Points, in no order, along strands that fork and pass close to each other.
In the rows, zero is written as 128.
Two points are linked if the straight distance between their rows is under 130. Some points are linked to none.
J_164: [ 63 165  95 101 112 151 206 144 146  90  89  95 150 113 149  88 112 140
 121 122 138  97 183  87 142 142 123 160  61 104 134 165 166]
J_563: [ 91  74 133 118 106 166 210 146 110 143 135 141 105 103 178 137 129 101
 170  83 174 147 160 150 143 163 109  79 170 155 138 153 127]
J_210: [122  90 114 164 167 128  94 141  76  94 112 159  76 108 155 135 153 166
 176 126 119 158 113 132 131  70 150 125 180 135 134 168 117]
J_179: [162 128 155 108 115 110 118 116 131 162 169 127 129 129 106 139  91  77
  91 137 145 158 116 170 108 159 129  87 141 126 115  89 106]
J_429: [156 120 150 147 152 152 150 116  81 137 166 158 163 140 145 143 175 167
 194  76 139 148 148 129 138 142 124  79 158 149 138  87 166]
J_629: [ 99 152 169 148 111 146 130 119  58 149 145 154 129 118 150 157 128 125
 129 112 188 149 134 124 123 171 147 111 142 142 121 123 147]
J_415: [ 89 165 157 166  75 113  96  91 110 179 119 163 110 143 130 135 123  93
  77 164 167 109  89 109 127 155 156 181 129 128 104 137 105]
J_832: [103  71 137 108 116 113 110 144 133 134 120 140  76 116 144 113 104  54
 104 147 154  97  88 160 108 163 121 108 170 154 124 140  89]
J_401: [124 170 124 153 142  95  97 125  88  96  79 112 128 118  68 114 171 149
  83 214 121 154  55 119 134  89 107 146 106 106 138 103 109]
J_280: [196 111 141 120 163 133 125 131  95 169 181 153 170 142 134 116 176 147
 173 104 147 137 109 146 117 148 103  79 163 151 146  44 162]
J_556: [109  98  96 112 124 143 174 128 172  98 104 110 113 132 147 122 104 128
 147  93 102 136 182 117 139 103 130 143  91 112 131 178 140]
J_626: [216 100 127 117 165 136  78 163 109 124 168 132 129 128 151 122 126 155
 187 103  87 103 106 155 107  93 129  98 208 146 140 103 127]
J_938: [176 187 108 165 119  88 103  88 142 160 112 123 176 142  80 117 198 152
  82 194 116 114  80  95 155  77 105 200  79 110 138  77 133]
J_362: [142 141  94 137 121  93 121 102 153 141  88 120 166 149  96 100 203 151
 112 188 122 101  89  75 144  78 109 191  93 118 140  98 134]
J_715: [117 114 126 118 122 153 126 152 121  87 112 110  62 108 138 156  42  93
 114 118 101 172 153 162 123 109 132 115 126 123 116 213 108]
J_473: [184 113 109 112 163  89 105 145 137 162 153 113 171 137  93 108 215 164
 146 161 150  97  78 116 144 130  80 125 115 140 143  31 147]
J_274: [125 112 157 159 126 173 156 115  81 161 169 156 154 139 165 153 151 142
 207  61 150 133 162 124 146 155 138  86 190 160 137 132 159]
J_295: [ 96 137 133 165 165 195 133 154  97  82 130 123 130 113 168 154 129 187
 227  68  78 124 172 118 140 122 149  87 194 148 141 189 133]
J_291: [102 158 173 161 128 188 143 140  51 134 153 140 135 118 162 169 108 149
 176  79 152 166 162 131 128 165 146  88 169 144 126 153 145]
J_508: [142  85 119  83 144 138 130 174 154  70 126  88 115 124 143 118  62 104
 129  91  81  93 171 168 113 148 117  82 120 144 146 162 139]
J_697: [227 120 143 127 167 137  98 140  94 154 194 149 150 136 144 128 148 145
 181  95 107 135 102 163 110 114 119  88 193 146 142  58 139]
J_451: [185 127 155 105 161 160 123 161  80 109 161 122 119 120 119 143  75 120
 141 113 105 183 124 181  94 130 140  58 186 146 133 128 126]
J_991: [ 58 156 117 115 162 155 139 172 112  29  75 111 106  86 158 101 108 175
 135 133 101 106 158 119 116 129 117 126  99 125 147 173 149]
J_503: [128 136 110 156  86  90 138  85 172 170  86 115 137 154  69 110 158  89
  48 211 129 136  75 126 149 111 106 177  98 107 128 113  78]
J_535: [103 142 111 111  88 125 200 110 193 150 132 110 170 157 130 125 132 115
 103 103 144 105 173 100 138 161 150 157  66 124 114 123 136]
J_515: [ 58 186 115 135  76 145 214 114 135 136  72 125 124 124 143 106  98 102
  89 161 168 145 140  83 152 136 126 198  77 101 130 183 127]
J_369: [175 191 145 148  82  92  89  91 183 190 170 132 167 142  98 138  87 112
  56 141  99 113 135 143 118 141 146 157  94  97  93  95 108]
J_995: [189 138 157 124 131 144 114 122  98 145 183 137 125 132 113 160  86 110
 125 101 127 181 132 165 115 131 139  78 156 126 112 109 125]
J_217: [130 136 124 131 149  79  55 161  98 128 117 118 146 115 107  96 174 143
 117 180 143  63  52 121 117 128 108 146 151 128 132  80 128]
J_250: [128 154 132 136 150  82  68 152  84 126 111 105 134 112  71 109 158 130
  85 209 146 119  45 143 120 128  97 124 138 122 131  86 102]
J_967: [ 85 123 120 155 137 132 112 113  86 106  96 147  74 119 146 136 117 139
 145 143 124 174 132 111 130  77 148 164 139 117 125 189 120]
J_953: [113 169 111 121 130 109 114 104 158 101  82 107 166 143 103  87 139 157
 105 173  96  87 116  80 119  93 134 188  84 101 138 133 140]
J_359: [117 138 149  91 120 148 170 158 111 116 155  98 153 126 138 133  85 113
 134  83 150 128 160 147 110 182 129  73 124 132 124 116 147]
J_366: [190 143 136 163 107 108 119  76 145 173 165 164 123 140 107 167 129 113
  90 121 125 191 135 146 145  97 138 150 104 107 108 103 123]
J_972: [125  89 133 117 131 100 133 131 105 183 143 136 129 128 100 112 179  81
 108 172 199 136  67 144 134 180  92 102 145 153 136  69 117]
J_605: [188 160 134 117 167  99  90 142 127 142 167 109 174 117  79 120 184 161
 122 167 131 116  79 138 128 133  92 115 107 122 141  21 132]
J_848: [163 100 130 123 150 119  61 150 129 110 142 126 103 121 139 130 102 138
 153 113  86 108 116 139 105  92 143 125 173 133 124 142 116]
J_283: [110 115 122 138  92  92 142  96 151 154  99 135  94 138  90 118 143  77
  69 186 144 156  80 139 138 124 113 151 114 112 121 127  76]
J_970: [117  69 106 138  98 145 182  94 201 173 138 170  89 153 165 154 139  89
 154  84 135 132 144 122 135 126 154 145 141 150 120 163  88]
J_506: [115 186 150 111 163 135  92 165 106  53 111 111 122 107 117 130  80 168
 105 146  97 139 118 147  89 136 139  93 115 121 122 121 120]
J_549: [169 143 146 156  99 159  99 102 153 183 168 145 103 149 132 186  66  93
 120  95 107 160 149 134 130 123 180 142 148 125  93 169  98]
J_852: [115  51 109 101 136 126 154 140 143 147 129 137 152 139 153 102 189 152
 180 111 153  84 141 119 131 151  99  93 150 159 135 105 157]
J_322: [155 163 144 160 152 120 105 107  69 128 145 163 134 117 111 148 189 159
 124 144 156 166  97 124 139 118 125 129 113 124 133  76 152]
J_205: [ 60 119 114 134 149 166 139 163  98  70  90 121  76  86 179 119  98 150
 155 115 113 131 170 129 135 114 119 127 136 130 149 212 136]
J_753: [180 145 150 175 109 130  92  81 134 188 172 172 110 145 138 180 114 112
 119 100 121 164 140 131 146 115 163 164 139 120 105 131 120]
J_171: [114  62 107 162 146 147  96 134  96 127 127 154  87 122 176 137 146 144
 206  97 116 121 131 126 144  86 151 120 211 151 134 194 125]
J_79: [135 109 111  90 128  85  92 140 189 140 118  90 165 137 104  89 149 123
 109 148 120  37 108 112 117 148 102 145 113 128 130  87 132]
J_57: [144  98  76 145 137  94 123 100 131 138  98 151 118 145 118 113 206 161
 145 167 132 145  97  91 152  57 114 173 113 115 134 113 134]
J_475: [ 49 103 123 128 128 128 116 159  94  81  81 128  74  88 171 102 113 117
 123 154 145  97 131 132 128 132 113 142 143 137 144 198 131]
J_318: [163  54 105 118 110 141 164 109 201 156 149 145 101 154 146 154 119  99
 164  68 104 133 157 134 138 107 148 121 150 146 122 154 100]
J_488: [139  88 104  92 153  96 132 149 148 157 130  91 176 138  77 106 209 137
 132 176 174 104  86 117 146 160  67 107 109 160 144  58 139]
J_951: [182 167 148 137 168 111  90 133  90 115 155 138 139 113 101 136 158 168
 125 139 124 157  89 149 117 117 124 104 126 116 132  57 133]
J_30: [172 136 145 166 127 109 112  86  78 172 156 181 130 126 115 150 196 114
 107 147 178 159  93 138 161 136 117 140 124 143 123  70 155]
J_239: [ 75 180 125 147  91 130 158  92 145 129  80 129 115 149 128 112  83 106
  83 176 133 162 134  94 138 104 144 205  88  90 123 188 120]
J_651: [ 76 136 124 121 181 166 134 177 118  23  94 119 133  95 167 104 136 204
 169 113  92  90 161 124 118 138 135 102 128 145 151 144 142]
J_92: [183  79 112 111 128 111 132 114 176 143 142 126 109 141 118 146 124 121
 138  99  98 159 142 148 129  84 129 118 130 123 119 122 113]
J_667: [115 106 139 103 154 167 120 185 116  70 132 100 138 111 166 114  74 132
 162  81  94  61 174 151 102 169 124  78 165 161 152 172 155]
J_370: [125  86 121 170 156 173 129 139  95 115 137 141 111 129 162 153 150 172
 234  72  94 131 156 128 147  94 143  93 211 156 141 184 139]
J_921: [ 77 104  86 104 131 147 186 139 165  76  89 104 127 119 159  90 126 146
 151 111 112  95 194 104 146 121 108 141  81 119 147 174 160]
J_234: [149 134 140 107 122 134 182 125 135 134 158 120 161 139 114 150 120 128
 126  82 145 155 160 134 129 158 129  89  99 125 121  95 148]
J_958: [105  82 123 119 114 126 160 119 131 151 130 142 135 135 147 123 168 127
 151 113 165 111 139 113 134 144 126 121 134 147 126 114 136]
J_265: [138 162 155 111 168 154 119 176  87  60 134 115 116 104 120 144  68 154
 121 125 101 176 130 172  93 129 142  65 142 135 127 132 123]
J_393: [129  96 127  68 141 109 132 157 171 129 136  89 175 138 105  94 140 124
 129 121 137  68 131 132 110 174 100  98 116 141 136  78 154]
J_332: [174 150 139 126 100 100  72 111 186 171 165 121 139 142 120 138  72 110
  97 117  85  88 131 131 107 123 154 157 130 107 102 117 104]
J_785: [111  82 124 119  97 102 143 119 172 149 112 148  70 129 114 125 122  50
  85 157 146 135  80 166 119 139 116 122 131 134 121 131  59]
J_540: [188 160 127 154 114  86 119  81 143 159 146 137 141 132  68 150 153 126
  73 161 116 183 115 149 146  91 108 142  81  98 119  79 119]
J_278: [128 130 156  91 152 170 154 179  97  93 154  97 167 125 149 116  81 132
 161  75 122 107 164 158  97 180 127  55 159 159 139 126 154]
J_608: [104 100 112 134  94 121 174  93 170 166 117 161 108 144 143 130 159 101
 126 124 154 137 136 105 147 122 146 167 113 133 123 141 106]
J_176: [ 63 160 127 113 106 129 179 137  93 113  88 106 148 108 110 124 163 124
  94 169 182 135 123 101 136 149 100 135  82 124 133 123 142]
J_387: [ 78 176 123 127 138 145 118 112 135  88  90 118 146 131 138 102 112 171
 133 142 105  98 144  75 117 108 158 184  95 104 130 162 154]
J_699: [149  94 102  98 120 109 149 115 198 109 119 104 116 145 114 128 101 110
 115 110  90 144 157 138 130  96 129 132  91 102 118 148 116]
J_82: [147 156 114 123 123  99 141  95 147 119 114 112 152 138  68 131 148 138
  88 160 118 171 122 123 139  92 118 145  65  97 127  99 126]
J_438: [153 121 135 150 119  98 124 104 103 186 145 150 128 131  89 135 195  87
  88 176 187 151  68 140 154 154  96 128 121 138 126  65 120]
J_637: [139 110 131 123 101 149 130 121 164 139 137 125  77 133 131 168  47  74
 110 104 111 162 143 151 124 122 158 121 134 126 104 184  86]
J_360: [104 171 123 137 140 157 104 117 157 105 115 116 128 145 140 132  71 151
 145 105  80 121 166  85 121 101 173 183 101  97 115 186 136]
J_708: [145 119 143  92 138 112 121 139 120 169 167 119 154 125  93 105 126  77
  93 156 170 134  92 168 110 192 100  83 142 140 131  55 120]
J_944: [ 46 169 107 114  87 155 216 139 135 121  87 116 123  93 169 106 108 119
 118 123 174 124 168  87 154 155 115 167  82 107 132 180 141]
J_240: [ 80  91 134 125 112 125  87 151 114 106  94 132  60 107 164 119  82  75
 108 149 136  99 113 151 110 141 125 130 162 142 131 190  99]
J_476: [175 119 132 130 122 127  62 125 162 151 155 128 126 140 143 145  91 129
 150  91  81  90 139 115 111 102 159 154 167 121 112 144 115]
J_559: [125 187 139 121 132 116 107 127 120  88 110 110 135 123  91 130 103 155
  90 153 105 154 119 126 112 110 139 127  83  94 118 118 123]
J_86: [100  70 112  76 147 124 171 168 151 109 114 100 160 125 130  91 163 132
 146 120 148  76 153 133 126 177  81  77 112 155 146 105 159]
J_368: [ 91 146 134 142 176 185 155 168 112  44 116 125 138 107 170 130 134 215
 206  76  83 114 174 124 131 135 142  81 163 145 144 150 139]
J_251: [166 172 143 136 127 133 132 103 144 146 170 129 171 151 116 162 108 149
 122  76 112 136 171 113 128 134 162 131  90 110 109 105 156]
J_822: [108 167 146 147  86  94  72 109 122 152  98 124 146 142 108 107 129 116
  80 175 129  70  83  99 115 134 135 184 125 111 114 120 116]
J_459: [116 173 134 133  95 126 150 103 161 152 143 130 167 159 126 137 110 123
 103 103 132 122 170  96 133 149 167 169  80 113 106 130 144]
J_664: [152  98 118 106 147 161 128 169 143  65 124  89  88 120 137 148  55 120
 141  86  68 133 173 166 122 116 131  83 135 134 136 199 125]
J_255: [128 134 138 110 124  79  52 144 149 131 123 104 153 123 111  94 133 125
 104 160 115  41  85 120 101 137 119 151 140 119 123  96 121]
J_957: [ 73 143 115 145 117 144 160 101 116 111  86 140  80 121 144 128  99 124
 128 154 134 195 147 100 143  86 136 187 104  93 130 200 124]
J_567: [138  95  99 158 113 104 139  83 137 165 120 175 112 150 133 138 188 134
 135 137 143 157 124  98 157  85 138 179 119 121 126 123 131]
J_644: [ 74 154 164 143  78 141 133 111  96 164 131 158 112 123 156 150 109  88
 101 129 190 125 117 118 125 179 150 143 134 137 110 142 123]

Follow the links from the first point to the second, and from the first to the third. Name the last point that the two ways share.
J_360, J_274, J_699 => J_608
J_401, J_958, J_476 => J_255
J_608, J_332, J_250 => J_255
J_852, J_387, J_210 => J_608

A fork is a point with three links, a tip a point with one. Leave the first point through the second and follow the links. Name the first fork or tip that comes.
J_549, J_637 => J_535
J_164, J_944 => J_503
J_921, J_556 => J_608
J_274, J_291 => J_255
J_540, J_82 => J_488
J_644, J_629 => J_369

A fork is a point with three links. Follow the links from the first point to the second and name the forks in between, in order.
J_393, J_967 => J_608
J_387, J_415 => J_362 J_608 J_255
J_86, J_387 => J_608 J_362
J_362, J_644 => J_608 J_255
J_429, J_57 => J_255 J_608

Name the points in between on the shortest way along the links from the first point to the second, in order.
J_360, J_255 => J_387 J_953 J_362 J_57 J_567 J_608 J_958 J_852 J_86 J_393 J_79
J_559, J_535 => J_82 J_540 J_366 J_753 J_549 J_637 J_715 J_664 J_508 J_667 J_278 J_359 J_234 J_251 J_459
J_250, J_239 => J_217 J_255 J_79 J_393 J_86 J_852 J_958 J_608 J_970 J_318 J_92 J_699 J_556 J_921 J_164 J_944 J_515
J_503, J_515 => J_283 J_785 J_832 J_240 J_475 J_205 J_991 J_651 J_368 J_295 J_370 J_171 J_210 J_967 J_957 J_239
